Points, in no order, along strands that fork, close into loops and pass close to each other.
In the rows, 128 means zero.
Points whose rows are less than 209 apart are linked; no others are.
k671: [ 75 152 128 189 100 129  53 123 102 125  80 131  71 175  70 132 100 144
 129 128 139 131 108  90 160 149 189 127 133 134  54 145  96 133 106 142
 117 132 106 140 155 152 157 133 139  90 109 112 106 145 123 163 113 129
 103  96 112  79 123 188 115 121 129 154 131 140 142 133 213 196 100 162]
k354: [ 86 125 123 172 134  98 105 153 126 126  91 106 107 160  89 126 171 113
 141 124 157 111 105 117 101 147 167 131 143 116  97 131 102 139 145 143
 112 129  95 139 152 165 155 149 145 105  88  93 117 147 114 156 115 165
 128 107 135  85 124 171 135 138 132 151 129 161 170 103 178 189 138 144]
k954: [140 163 164 177 132 125 137  99  57 186  60 156 155 173 174 145 190 153
 140 165 193 112 125 127 111 148 193  79 139 118 116 153  90  71 120 138
 121  63 131 203 194 142 130 150 139  85 102 119 128 128 172  90 165 143
 113 131 131  68 142 146 114 130  75  42  35 167  82  92 146 109 162 144]
k286: [210 155 118 164 180 129 131 105 135  71 111 164 173 110 153 120 123 132
  94 130 123 122 175 177 191 111  83 146 138 102 176 126 144  71 143 130
 160 111 154 147 112  86  90 107 155 158 129 148 168  68 136  81 115  59
  99 128  87 121 178  63 119 128 106 118  91 109 126 131 108  60 169  91]
k561: [136 141 134 144  91  89 124 125 113 146 121 158  73 112  77 139 114 103
  77 151 139  91 102  71 165 149 167 148 102  84 102 182  98 114 101 106
 180 150 120 151 136 141 109 163 120  84 109 121 137 178 115 114 131 133
 151 171 152 127 108 150 153 151 145 124 150  96 139 132 140  71  89 134]
k444: [144 142 121 108 104 110 143 111 143 132 160 172 116 135 125 124 117  87
 134 126 100 120 122 145  91 146 109 119  88 149 115 133 139 116 140 127
 161 136 154 123 138 140 120  82 153 107 108 143 118 126 161 135 125 163
 132 143 171 113 140 168 124 148 138 173 133 112 181 131 102 143 102 108]
k509: [174 138 165 161 154  86 131 113 144 116 115 132 216 120 129 108 170 144
 100  77 143  93 137 160 109 134 122  96 110  77 170 126 136  43 168 131
 172 132 156 151 142 149 146 122 189 148  83 111 126 130 144 130 158 105
 122 145 126 103 205 139 165 143 125  90  90 101 144 101 126 105 191  97]
k462: [ 35 119 124  53 113 110 142 181 145 147 181  73 115 124 108 110 143 112
 153 112 109 133 105 133  49  98  92 148 117 153 130  92 137 191 156 131
 113 163 147  97  84 128 147 123 118 159 145 109 160 126 102 181 124 163
 158 143 135 158  70 142 144 134 154 126 179 147 140 118 108 195 120 143]
k322: [136  76 134 100  76 160 163  85 138 134 141 153 109 149 133 112  91 121
 178 121 113 145 123 126 115 148 111 127 155 120 101 161 117 156  81 105
  92 128  89  89 185 107 157 102  91  74 158 141  60 168 118 135 152 199
 111  97 169 129 123 165  91 125 121 180 152 128 157 158 121 144  73 126]
k489: [106 122 106  96 124 152 122 103 158  81 216 146 164 155 121 147 113 116
 174 114 118 117 145 139  64 155  50 128 136 125 120  89 132 166 165  86
 101 120 153  66 134 161 156  70 139 147 138 181  97 109 149 134 140 196
 121  91 152 130 122 184  77 114 137 200 156 112 184 166 107 191 127  82]
k747: [ 82 167 128 113  98 105 143 148 133 135 149 152  42 120  72 131 140  98
 133 179 142 103 142 121 170 157 139 172 110 138  96 156  65 143  83 102
 170 114 167  94 184 116 163  93 101 100 142 117 158 151 121 106 137 199
 132 128 197 130  71 118 101 151 123 115 164 109 115 139  92  71  73 104]
k341: [150 128 116 144 175 142  79 129 102  81 138 118 162 110 162 140  80 149
 119 136  86 178 161 148 161  76  78 139 148  99 124 130 159 121 141 147
 155 139 136 106 106 120 142 102 166 169 111  99 120 140 122 153 114  67
 114 111  80 126 168 109 131  99 167 164 139 118  88 151 136  90 122 147]
k589: [106 114 127  65  53 114 170 173 137 162 184 152  94 117 115 123  98 117
 129 129 114  89  86  96 109 170 115 119 126 135 116 137 150 144 142 101
 144 168 130 139 115 166 116 150  73 119 153 133 130 126 100 126 103 202
 138 187 143 130 104 163 159 122 145 113 191 102 153 140  87 129 102 102]
k699: [147 107 160 145 112 142  99  98 135 100 138 119 134  91 110 167  78 140
 112 105  87 157 143 160 146 105 100 152 129  94 133 142 150 143 111 151
 132 171 117  65 158 146 171 123 126 125 129  87  51 192 113 163 128 130
  85  64 113 143 155 133  94 132 139 179 144 129 143 183 143 101  99 124]
k526: [117 169 118 137 168 166 125 159  99 144  83  79 195 170 186 111 165 193
 120 134 139 159 146 208 151  94 112  84 159 195 154  99 120  95 156 166
 100 100 152 163 118 113 129 136 124 174 134 119 150  81 133 143 140  56
 113 106  74 140 171  86 143  97 111  60  81 153  29  79 113 137 189 168]
k387: [189 131  97 182 191 159 113 116 121  64  75 128 171 135 158 105 124 134
 106 159 118 138 180 172 180 112 108 136 160 105 143 148 157 106 138 147
 125  85 122 168  81 107  83 103 162 171 117 160 167  59 127  93 120  34
 113 128  62 117 144  70 117 127 129 162 111 117 112 121 119  96 153 142]
k143: [ 67 140 125 105 116 119 157 156 117 165 145 116 112 144  90 128 157 146
 165 130 190  97 113  96  93 155 129 120 140 116 123 130  69 155 120  98
 117 129 118  93 161 152 174 147  85 108 148 111 120 166 111 128 113 220
 143 123 169 123 121 150 138 133 112 102 144 143 115 135 115 128 137 109]
k92: [ 87 181 147 135  90  85 125 141 112 155 127 143  43 121  57 151 125 105
  79 167 139 113 129 105 203 142 164 170 106 115  92 168  67 127  75 110
 206 148 157 116 176 123 155 141 102  94 135 103 153 192 115  99 139 149
 134 146 182 155  92 122 137 149 132  88 157 101  93 151 119  45  70 127]
k941: [140 148 157 123  72 126  54 106 119 115 140 144  63 114 101 158  16 138
  95 106  75 146 139 128 176 127 143 154  79 158  97 152 164 114 100 147
 183 179 156 120 135 147 124 103 142 122 142 140 108 148 138 163  86 100
 109 109  75 107 142 166 114 127 141 189 122 105 163 184 175 132  92 102]
k70: [ 74 131 154 123  54 141  87 109 113 156 109 124  60 154  98 121  66 137
 128 120  91 159 131 139 145 115 148 157 119 159  68 171 111 156  50 152
 126 154 127  73 180 123 182  87 107  75 156  96  68 186 106 182 152 145
  98  82 143 142 108 155 104 148 128 161 153 137 131 166 171 142  32 164]
k980: [136 186 121 153 149 122 160 101  72 163  66 171 180 147 170 138 186 164
 157 158 190 130 143 121 130 120 155 102 129 133 133 126  94  90 118 111
 120  85 151 128 183 124 156 123 113 107 140 112 118 133 165  95 162 146
 122 113 146 118 166 100 116 127  71  37  58 154  27 108 111  94 151 136]
k328: [169  75 134  89  87 162 152 122 141 174 163 135 144 125 176 120  95 152
 142  92 109 146  82  88 113 144 123  69 144 138 117 130 157 135 138 109
  98 148  91 140 130 134 104 176  88 116 149 133  85 140 111 116 116 156
 173 170 133 118 139 164 151  92 126 102 147 117 119 135 120 156 135 108]
k71: [ 92 119  87  89 127 109 152 142 148 139 116 110 119 146 117 106 182  76
 148 131 141 113 111  87  70 129 146 133 108 181 120 126 138 160 133 102
 109 125 134 131  90 124 123 101 117 114 139 162 147  92 140 147 165 144
 158 170 171 157  88 118 149 150 139 120 128 131 143  68 104 196 106 168]
k139: [ 87  99 152  81  47 157 118 126 127 164 157 126  84 150 109 122  52 158
 160  98  95 147 120 135 119 147 103 116 139 155  87 157 122 165  86 115
 109 148 108  82 174 140 159 111  82  87 164 116  53 177  94 164 116 190
 122 106 141 123 110 191 110 106 127 159 172 120 144 173 149 163  80 133]
k794: [ 79 169 115 151 172 125 106 178 114 117  98  70 196 158 149 102 164 167
 123 114 148 161 131 185 124  83  99  98 147 174 155  88 121 112 144 173
 122 116 141 153  96 130 161 105 162 199  95  93 166 103 137 165 134  83
 123 127  95 147 162 115 161 135 137  74 115 157  75  86 144 163 193 187]
k396: [114 116 103 139 162 113 173 116 115 114 127 100 100  93 118 129 123  95
  98 178 123 143 140  84 144  95 178 198 148  73 133 160 121 165  96 124
 131 125 113 109  72 100 130 155 116 102 107 121 134 143 110  93 163  85
 154 179 151 190  95  95 150 113 170 143 164 114  88 126  94  69  77 174]
k543: [137  88 118 105 128 164 151  89 125 115 147 139 122 118 144 120  99 109
 154 146  93 163 130 111 105 119 117 140 143 107 113 147 141 165  98 115
 111 133 103  85 128 121 150 100 112 104 125 133  75 169 133 125 155 148
 131 120 164 149 135 153 109 118 154 196 165 119 121 157 104 134  71 138]
k454: [173 111  94 163 161 189 111 104 106 104  81 138 121 146 173 116 128 126
 145 159 102 158 142 135 160 139 143 118 168 119 104 155 145 127 133 141
  94  88  88 168 102 110  78 125 137 134 125 163 129  96 140 102 128  68
 130 112  97 118 123 106 106 117 125 189 110 141 116 127 130 146 125 157]
k726: [129 169 119  99 134 120 136 147 113 151 117 154  85 127 170 133 171  94
 114 148 117 142 137 160 157 102 136 149 104 217 150 106 111 116  96 170
 154 106 160 178 128  72  88  99 143 123 154 143 177  60 169 102 119  93
 107 144 138 162 111  50 116 135 104  83  61 142 108  93 102  84 138 131]
k383: [169 174  96 127 159 145 171  98 131 125  94 184 182 119 154 138 165 139
 156 144 181 116 155 111 152 117 121 112 107 154 167 114 118 103 129 103
 107  97 140 103 150 112 135 116 105 125 162 175 137  92 174  86 140 135
 113 100 141 140 164  80 103 126  69  71  85 134  66 109 108 114 159 101]
k923: [ 98 185 104 124 115 118 124 140 158 128 172 145 207 153 121 133 122 144
 139  76 164 115 138 140  68 144  70  67  97 173 134  75 143 106 157 132
 133 108 170  95 125 166 159  75 160 155 106 141 120 100 159 137 120 152
 144 133 155 105 180 173 150 126 119 105 125 120 170 142 125 164 183 104]
k413: [129 120  87 118 145 103 147 116 127 125 103 106 129 121 138 107 153  84
  94 161 127 135 122  79 131  98 157 159 130 128 134 141 128 138 103 124
 143 129 110 152  63 107 116 141 134 130 113 132 155 109 120 103 176  85
 159 200 149 196 107  93 174 144 167 112 146 107  92  84  89  98 100 185]
k665: [186 159 122 170 154 120 157 117 113 112 116 183 115  87 145 144 115 121
 104 158 135 125 156 145 208 125 116 152 139 103 147 129 123  81 111 114
 162 113 137 141 144  87  77 131 127 116 141 126 165 108 137  55 105  96
 119 131 126 127 136  52 102 130  85  86 106 118  97 144 117  37 147 100]
k17: [118  82 133 105 167 149  95 136 160  63 209  81 141 101 108 149  84 129
 143 115 100 139 146 107  91 106  97 158 134  82 157  98 170 219 164 111
 105 141 140  75  66 150 140 135 124 187 122 146 119 127 118 138 117 122
 123 113  90 139  82 174 112  93 180 197 177 100 188 166 129 146 132  93]
k678: [163 122 173 139  92 145  71  96 129 128 126 147 102 121 137 162  51 150
 110  93  72 165 142 183 152 110 119 130 116 135 128 151 164 116 110 176
 139 164 129 102 169 127 129 122 136 112 142 113  58 153 142 170 102 117
  73  54  78 113 160 150  86 133 109 188 100 150 166 188 172 131 111 110]
k993: [150 116 114 130 104 132 154  97 116 167  95 162 111 173 171 110 166  98
 167 137 145 120 110 123  95 160 154  97 132 160  87 143 112 112 123 135
  89  90  98 174 177 118 106 104 129  65 138 156  97 103 161 127 149 162
 125 121 158  89 133 138  96 135  97 148  72 159 142  85 148 191 123 152]
k790: [154  99 109 133 106 152 152  96 141 138 124 149 156 189 151 121 144 131
 181 109 151 112 106 108  88 174 127  68 154 141  87 117 137 130 151 117
  69 106  85 155 168 134 120 124 121  89 131 168  84 104 145 127 132 180
 144 127 154  71 152 180 104 112  99 154 114 154 163 111 160 225 147 124]
k657: [110 165 145 117  98 116 134 132 104 164 114 160  59 131 122 140 155 118
 148 155 139 126 135 146 143 146 145 139 120 154 107 141  74 127  87 130
 149 116 144 114 193 111 144 104 112  63 148 108 129 143 137 118 123 191
 109 105 189 113 100 108  99 155  95 101  93 146 114 123 126  96  98 110]
k158: [ 95 118 102 108 132 139 111 159 135 141 111  84 126 148 150 101 176 120
 142 118 114 150 105 124 103 120 141 115 137 176 119  98 129 152 131 133
  99 123 113 156  87 123 120 130 147 158 125 127 149  94 120 141 132 109
 158 144 125 163  98 111 162 124 139 115 123 147 108  76 130 197 147 182]
k241: [ 80 134 161 104 106 152  90 145 127 128 157 111 103 107 126 161  96 156
 142 123  92 161 143 171 132 100  86 143 121 137 132 113 129 165 100 152
 120 155 134  39 170 126 170  98 101 139 148  86  98 195 113 176 107 151
  97  54 125 141 125 116  85 131 130 155 156 155 114 182 154 117  92 132]
k329: [133 179 107 109 119 138 135 122 139 153 155 189 153 161 150 130 129 129
 160 119 142 125 136 135  91 142 107  78 100 190 128 102 127 100 128 138
 134 104 162 128 152 124 122  69 155 110 126 178 123  88 189 127 114 156
 131 138 161 103 163 149 128 124 101 113  96 127 148 123 121 162 151 110]
k773: [ 87 148  81 138 167 174 120 147 140  95 168 118 212 161 141 111 133 161
 161 118 164 166 142 106  82  90  87  82 141 132 125  69 128 163 137 118
  85 109 118 100  89 126 159 112 143 186 107 144 119 132 126 147 146 110
 161 117 132 132 162 191 157  81 153  97 161 123  86 125 142 210 177 157]
k886: [ 88 170 134 136 129  73 114 159 135 123 137 131 140 132  83 138 174 126
 122 102 161  83 129 151  96 140 114 121  96 125 143 111  92 101 144 138
 173 132 171 110 147 164 158 105 161 148 101  95 174 149 131 142 107 169
 122 103 147 105 137 142 147 164 129 124 122 123 188 127 119 100 164  87]
k148: [197  96 111 158 141 153 137  89 156 101 121 147 171 162 140 119 151 119
 142 106 132 106 116 110 112 154 134  94 146 108 124 129 155 132 160 117
  90 119  88 155 128 149 103 139 146 142 106 157  82  98 149 115 129 129
 154 139 131  94 152 163 127 132 128 165 130 132 165 117 137 184 155 116]
k653: [ 90 142 145 186 142 105 123 154 127 132  74  92 153 182 130 128 190 137
 154 125 171 109 119 159  81 158 164 102 145 150 126  89 115  98 173 159
  94 113 106 174 158 178 171 135 146 118  73 108 130 128 136 150 122 171
 127  98 128  59 158 171 133 139 105 110 103 177 148  98 180 198 196 135]
k818: [119 100 126  61 142 134 165 160 171 112 160 113 160  90 133 111 121 121
 141 109 128 125 120 112 110 111  88 135 106 152 194  55 165 154 156 104
 113 161 148 118  57 122 121 141  90 182 176 162 192  88  96 123 106 121
 126 140 110 161 113 103 161 115 132  90 165 115 150 120  82 137 133  99]
k640: [ 45 151 150 140 109 126  71 150 106 138 121  91  78 136  87 160 110 151
 126 134 111 157 131 136 140 102 144 162 126 139  83 132 103 164  84 157
 126 152 135  69 165 131 183 107 121 123 131  76 103 187 113 194 127 136
 102  67 126 136 108 132  99 137 138 153 153 163 101 158 178 145  70 170]
k652: [ 98 119  94 134 149 161 111 129 141  85 183 127 167 156 123 129 119 130
 176 121 137 149 138 104  70 128  86 106 141 119 107  94 130 178 138 111
  90 107 122  90 111 138 152  96 147 152 102 157  97 123 134 139 129 160
 149 109 139 119 133 192 118  89 153 175 171 116 146 144 138 199 136 127]
k752: [154 154 120 132 165 182  90 132 104 114 143 133 156 145 206 144  92 185
 131 143  83 196 165 198 149  70  76 101 162 152 121 110 145 130 147 175
 116 114 139 118 140  95 118 116 138 159 133 124 124 124 148 157 104  79
  98  66  88 119 172 111 114  84 117 159 101 150  69 145 133 123 140 134]
k289: [155 120 100 145 181 101 156 125 134 111  79  91 210 109 137  77 164 124
  95 125 146 126 128 114 116  77 136 137 146  92 163 144 140 104 144 124
 121 141 101 135  92 126 151 146 144 163  98 104  96 125 120 126 183  69
 165 177  96 154 183 113 184 124 151  76 137 116  76  70 105 145 159 155]
k159: [129 106 111 127 130 125 174 139 145 114 151 143  90  94  91 132 135  91
 141 155 160  90 118  89 141 164 139 160 127 103 129 126 122 159 117  85
 119 122 124 121 114 129  98 139  93 113 145 158 153 113 119  95 108 162
 131 134 157 139  83  94 112 130 118 138 166 117 151 135 111  99 106 100]
k666: [215  99 153 196 156  90 150  66 111  84 100 172 163 109 116 102 162 107
  91 119 123  94 141 136 153 136 143 148 121   7 129 168 143  61 161 113
 162 120 109 171 151 137  91 151 180 110  80 118  98 150 122 109 183  70
 125 128 120  99 167 139 127 161 140 155  91  94 134 130 126 103 136 136]
k215: [146 134 165 183 129 134 119 124 120 146  79 127 121 175 148 128 162 152
 138 117 134 115 117 184 116 162 178  78 140 139 117 128 129  81 161 186
 114  90 116 204 173 158 110 144 159  92  87 123 114 112 159 142 106 126
 105 106 111  43 152 177 123 125  95 132  71 160 173 105 184 171 188 122]
k439: [127  94 140 107 103 133 157 113 146 105 165 124 111  90 113 139  79 113
 112 137  99 144 128 118 137 121 123 165 124  82 139 150 144 165  94 120
 142 166 107  64 138 136 167 140  88 120 130 106  65 199  95 124 132 155
 122 120 143 168 142 151 121 108 166 172 182  99 135 171  99  91  73 117]
k211: [104  99 130  96  83 114 179 148 109 202 128 118 122 134 119 121 151 132
 152 126 194  83  75  61  84 168 145 100 148 117 113 150  99 150 138  79
  89 131  98 152 156 155 129 186  65  94 165 134 121 134 120 109 134 215
 144 164 154 123 100 134 146 144  90  62 126 157 122 104 136 139 151 111]
k648: [145 104 143 118 130 167 107 163 139 149 136  98 101 115 136 143 107 169
 128 120 117 150 120 127 174 135 125 106 141 158 148 108 117 143 142 118
 123 131 112 152  90  97  73 197 102 154 164 146 196 104  85 111  75  92
 138 114  93 142  88  85 151  93 107 104 140 130 105 139 135 107 148 112]
k924: [184  72 139 107 128 173 139 132 170 156 137  93 161 130 187 109 123 177
 135  83 102 147 102 122 109 128 123  68 147 153 131 114 165 140 170 122
  72 144  90 156 100 123  94 202  95 160 155 136 107 111  96 127 124 119
 171 149  88 108 128 144 170  91 107  89 133 126 111 107 124 187 180 101]
k364: [129 160 131 123 149 186 119 141  92 158 119 125 150 160 204 138 146 194
 135 139 111 184 151 199 145  94 116  93 157 189 133 109 116 115 136 166
  96  94 146 133 143  82 109 140 118 133 154 124 136 108 141 141 111  92
 106  85 107 130 170  92 123  79  94 102  73 161  42 115 115 121 162 142]
k798: [116 130 141 116 125  90 102 152 131 129 124 106  91  93 120 140 123  92
 111 123  75 131 124 177 128 104 129 159  91 158 152 125 148 121 148 179
 162 150 148 132 109 118 109 107 172 133 110  98 175 125 127 165  92 108
 118 125 116 125 104  91 109 160 140 164 117 143 165 126 135 110 106 129]
k714: [116 113 114 141 175 131 110 126 104  80 138  96 119  94 117 146  81 137
 108 153 106 168 156  99 165  85 141 192 155  71 118 149 140 154 100 138
 137 145 118  87  82 106 143 138 135 138 113 103 113 167 103 136 127  60
 135 139  97 165 119 108 134  91 182 168 170 115  86 160 135  78  82 165]
k814: [112 148 123 113 145 132 100 145 102 133 117 124  83 134 163 134 152 111
 127 143  84 160 138 179 146  99 132 155 125 186 124 113 127 123 112 179
 140 114 144 144 123  86 103  96 158 129 130 117 172  94 154 135 105  87
 116 111 123 149  99  67  99 130 128 148  93 154 113 117 125 115 111 147]
k294: [199 113 161 217 169  92 125  90  92  79  83 147 132  96 102 115 110 131
  86 128 105 115 159 165 198 133 128 176 140  21 128 174 155  60 156 123
 161 130 119 160 133 121  85 136 185 116 105 110 101 133  93 119 147  38
 103 108  73  96 152  94 114 132 130 153  94  98 118 150 150  87 139 141]
k138: [129 121  94 101 110 112 158 114 131 161 117 137  96 135 140 112 151  59
 122 177 119 129 114  82 119 129 156 146 100 173 104 150 121 148 109 102
 135 115 133 156  99 103 112 109 118  86 136 172 156 106 149 111 185 146
 146 191 201 181  86 113 141 157 150 135 127 111 105  84  81 126  67 179]
k311: [ 66 129 136 115 127 100 131 136 166  97 167 103  82  93  59 156 122  78
 118 143 106  94 140 145 114 129 124 198 102 106 132 142 131 169 134 137
 146 134 173  51 135 138 164  96 107 138 118 113 146 149 118 147 121 170
 113  94 147 134  79 123  75 154 150 195 174 121 191 168 105 101  80  89]
k622: [ 52 147 126  76 125 113 161 174 118 184 154  86 126 137 109 111 165 140
 155 113 165 132 106 106  75 122 112 111 128 155 132 107  93 166 132 105
 117 151 134 105 119 139 169 146 101 138 153 113 141 155 108 150 124 179
 155 146 171 164 119 132 171 141 136  76 138 153  94 114 102 159 147 144]
k177: [170 151 147 182 127 120  99  87  81 105  86 174  89 101  97 141  79 137
  83 128 106 132 148 119 207 135 152 163 120  75  95 169 140  75  95 132
 174 151 130 136 144 116  97 132 152  96 130 118 112 154 120 118 119  66
 110 110  99 108 142 111 117 131 119 153 104 104 118 171 161  77  99 126]
k930: [107 115 139  89  89 137  77 133 140 112 171 124  61 100 111 163  23 118
 123 123  66 138 136 130 157 135 114 165  98 164 121 136 171 156 116 134
 164 165 147  95 108 144 123  94 120 140 146 144 132 135 121 157  80 131
 116 128  96 135  87 149 101 119 163 204 170 106 176 198 141 129  68 105]
k100: [113 138 137 123  98 107 143 138  92 213 112 127 130 136 126 136 159 119
 127 157 212  90  82  61 114 157 159 101 133 119 130 158  70 131 117  78
 128 103 104 171 156 150 120 184 100 108 137 126 151 145 151  85 137 187
 144 179 166 146 101 111 141 160  96  31  96 152  87  93 132  94 148 131]
k816: [115  90 147 145 166 174  78 109 152  60 182  94 113  94  92 175  58 135
 130 133 100 155 170 112 140 118 115 173 144  84 137 131 151 206 127 111
 103 135 139  58  93 132 141 134 107 163 139 159 114 143 121 129 114 110
  95  66  93 140  83 137  69 100 152 219 168 110 166 201 154 125 104  91]
k566: [135 133 153 137  69  97 138 121  98 201 108 156  88 122 121 141 134 101
 101 167 156  98  81  81 151 158 172 112 115 113 103 171  86 111 104 103
 159 120 107 180 171 138 111 177 106  72 125 116 140 173 140  88 150 160
 133 175 179 134 102 128 134 164 116  68 108 121  93 103 134  67 103 145]
k333: [ 87 156 109 131 139  86 128 146 166  97 161 116 188 140  88 143 167 111
 129  93 156  85 125 142  52 127  81 126 105 115 148  81 122 128 182 136
 130 142 163  76 125 177 179 103 158 168  97 112 119 134 140 152 131 180
 131 103 139 128 155 158 137 147 146 148 143 126 190 130 112 154 177  93]
k249: [143 100  99 103 141 103 116 135 136 116 105  89 153 133 171  88 130 138
  79 131 121 154 124  91 157  93 143 145 161 120 140 112 130 118 106 126
 138 137  88 177  51  97 113 172 147 180 123 118 154 101  90  93 169  41
 165 234  81 201 126  90 213 121 176  69 142 108  75  87 106 102 139 198]
k182: [ 94 127 107 119 164 127  96 177 141 106 131  69 162 137 139 101 145 149
 129 113 122 161 129 133 118  72 107 121 143 152 147  89 125 154 129 150
 118 130 118 134  64 124 144 130 167 201 106  99 165 114 114 157 120  78
 152 153  95 162 125 113 183 129 165 106 155 140 105  96 131 159 162 179]
k963: [176 117 114 107 156 137 155 128 169 145  76  88 197 108 169  86 151 147
 112  98 129 126 124 144 124 100 131  91 116 180 178 111 169  81 160 140
 100 142 112 141  95 138 128 142 117 174 142 128 102  89 133 126 167  62
 153 163  85 147 176 103 167 120 131  61 112 127  83  72 110 179 174 145]
k957: [154 134 100 106 130 144 155 135 136 135 139 160 140 116 134 122 146 124
 151 147 170 108 115  81 141 139 118 115 121 141 150 112 114 134 118  92
 116 116 127 130 120 110 100 138 100 131 164 175 169 103 140  91 110 147
 136 144 152 153 123  90 126 126 100  84 133 117 103 115 108 100 134 113]
k397: [ 50 105 124  75 122 107 109 178 153 105 207  78 110 104  99 140  89 109
 135 119  87 129 121 122  57  87  98 165 111 113 135 111 167 202 160 137
 129 156 148  75  70 146 150 116 129 179 112 108 138 137 113 181 118 152
 144 148  98 135  59 169 131 121 181 175 196 127 184 147 127 167  99 121]
k118: [143 153 164 159 130 101 132 113  92 148  85 161  98 117 115 137 173 129
 123 141 141 123 132 157 136 138 162 133 111 105 121 151  98  82 112 147
 161 120 137 144 183 136 136 139 150  69 110  85 129 165 131 115 142 135
 104  84 158  86 132 132 117 157  93 109  73 131 125 121 140  90 121 120]
k551: [202 104 140 171 126 103 133 100 128 125 109 154 156 129 120 112 151 119
 106 103 144  85 104  97 132 149 160 105 130  60 120 163 138  86 151 112
 138 132  88 169 145 154  93 172 154 117  89 113  92 149 134 119 137 123
 154 161 125  88 161 163 146 151 137 131 123 116 157 116 148 119 148 117]
k512: [134 121 101 111 130 115 164  80 156  96 157 170 148 149 106 134 149  74
 156 127 121  90 136 123  62 165 112 142 104 136 124 121 142 149 153  89
 103 121 153  94 134 153 142  66 130 111 124 180 108 102 168 124 157 190
 114 129 176 125 132 159  90 159 132 196 125 118 201 125  89 177 102  99]
k130: [134 108 114  96 130  91 164 143 182  83 149 126 145  80 124 114 105  97
  99 115 137 101 131 109 135 120 103 155 105 143 191  87 172 128 131 116
 157 149 152 141  56 115 119 117 119 171 135 143 207  87 103 107 100 116
 120 187 118 161 139  96 162 149 158 111 164  97 188 127  82  80 123 109]
k596: [144 119 135 104 125  80 122 163 161 125 115 108 158 116 129 100 124 136
  83  88 149 113 119 126 131 119 113 108 116 159 189 106 144  88 125 138
 172 141 143 179  78 110 111 121 152 171 121 108 190  87 105 128 101  99
 137 203 102 144 152  92 191 155 139  75 128 120 154  97 114  85 160 132]
k664: [178 135 195 158 105 111 126  95 105 136 113 179  94  89 103 144 103 140
  86 111 113 110 136 150 180 158 155 136  98  81 125 162 131  59 111 134
 182 146 139 151 176 129 105 157 135  74 122 110 109 171 125 113 115 105
  91 106 120  90 159 134 116 143 110 121  76 101 152 160 157  65 127  94]
k749: [ 96 130 153 107 104 110 124 141 150 112 143 120  57  78  82 159  84  96
 112 127  91 111 128 162 161 140 126 183  92 148 149 119 155 144 124 148
 152 161 164  94 133 124 114 110 115 124 144 115 169 125 115 144  73 137
 104 102 122 128  80  90  78 151 127 166 156 134 183 180 129  99  88  89]
k49: [147 171 151 148 142 101 124 128 123 131 114 153 174 134 117 135 175 151
 124 103 184  78 136 144 108 157 123  87 103 123 164 113 109  66 140 131
 158 103 168 151 148 153 140 122 161 138  99 128 159 120 160 113 118 149
 121 130 137  86 167 136 155 152 101  81  88 125 167 112 133  87 192  79]
k662: [123  81 124  61  70 164 152 141 123 167 184 138  97 141 142 116  83 143
 157 126 107 142  84  67 118 164 119 104 148 131  92 125 125 162 108  85
 108 148 101 145 116 112 106 165  88 103 170 163 109 148 100 118 125 171
 163 180 145 147  87 170 146  83 146 114 179  99 111 137 112 149 103 130]
k902: [162 124 141 147 137 121 106 157 115 155 103 102 125 117 137 127 126 158
  93 118 148 125 122 140 178 132 143 109 146 141 161 135 116  89 128 130
 151 122 112 184 101 109  85 175 138 144 125 116 171 105 106 107  93  82
 139 165  91 134 132  72 157 127 118  73 108 131 101 109 137  71 166 133]
k890: [ 99  95 143  86 147 160 117 169 150 120 164  74 100 114 126 118 124 134
 157 129 111 158 114 108 135 120 117 154 133 136 153  72 132 182 135 120
 106 134 127 131  51  98  97 160 111 171 173 152 204 102  84 129 103  83
 140 126 103 165  48 100 147 100 142 127 169 130 125 132 112 136 125 136]
k35: [124 110 135 156 190 178 117 100 140  75 151 105 122  91 118 162 110 130
 150 151 103 162 171 158 148 113 112 174 159  86 139 111 141 182 118 125
  92 110 134  57 117 110 143 112 109 142 140 137 137 127 123 111 129 105
  91  50 123 140  90  80  61 123 118 197 149 140 129 182 137 110 111 106]
k166: [ 96  98 131 120 105  99 168 114 153 107 146 132  57 115  57 140 131  70
 142 145 131  73 128 124 114 176 149 188 122  94 114 150 123 173 132  94
 112 129 138  88 148 145 126 116  87  83 143 139 118 120 114 129 130 196
 104 104 166 116  72 133  76 163 121 192 163 129 212 151 115 123  74  93]
k154: [151 135 118 167 174  74 153 123 124 106 103 120 200  96 107  98 172 120
  89 122 159 105 131 116 115  91 122 152 130  43 162 147 113  80 149 115
 160 147 125 120 122 134 155 139 164 139  86  92 111 157 117 124 168 105
 147 142 126 146 190 118 167 131 145 102 122 105 107  99 104  88 156 123]
k900: [169 139 155 203 140 149 101 106  89 150  69 162 137 171 149 129 154 162
 121 143 170 102 123 137 148 165 191  64 147  91 108 160 113  68 140 157
 124  78 105 220 180 144  92 168 148  99  91 133 125 122 161 109 125 109
 115 124 105  43 147 169 116 122  94  95  74 150 136 111 187 125 169 124]
k720: [172 105 120 100 116 177 148 126 164 180 113 108 168 143 207 109 146 157
 118  92 110 141 112 140 113 130 150  59 123 205 131 117 162  90 150 151
  77 118 117 171 111 123  89 152 113 152 158 151  94  74 144 129 153  80
 171 168  88 143 160 124 157  89 109  74  89 135  99  80 121 198 186 144]
k66: [181 108 100 139 116 177 142  93 107 153  92 162 129 159 188 115 153 120
 147 153 133 144 113 114 147 149 155  92 158 140  95 155 120 112 118 131
  84  86  79 180 149 102  77 138 121 104 145 161 105 108 152 103 146 111
 144 118 122 124 131 111 101 109  99 143  87 150  93 105 134 158 128 156]

A piece is two or more points that can be reached from each other along the links. Count, over all rows, the pieces, the separate loops (a circle has one, a figure eight two, a Y none), the forks (points with three links) and the tips (points with one).
pieces -> 5
loops -> 3
forks -> 3
tips -> 7

How many points has the smallest loop of links through each point below? Write none if it is on no loop.
k322 -> 8
k158 -> 12
k818 -> 6

A tip is a point with one link. Name the tips that can be reached along the links from each point below, in the order of the rows.
k286 -> k665, k35
k328 -> k589, k773
k413 -> k249
k798 -> k671, k726

Name the points in between on the shortest way along the links from the first point to the second, in order.
k118 / k66 -> k664 > k177 > k294 > k666 > k551 > k148 > k790 > k993
k311 / k671 -> k166 > k159 > k957 > k383 > k980 > k954 > k900 > k215 > k653 > k354
k963 / k329 -> k289 > k154 > k509 > k49 > k886 > k333 > k923
k92 / k17 -> k561 > k566 > k100 > k211 > k143 > k622 > k462 > k397
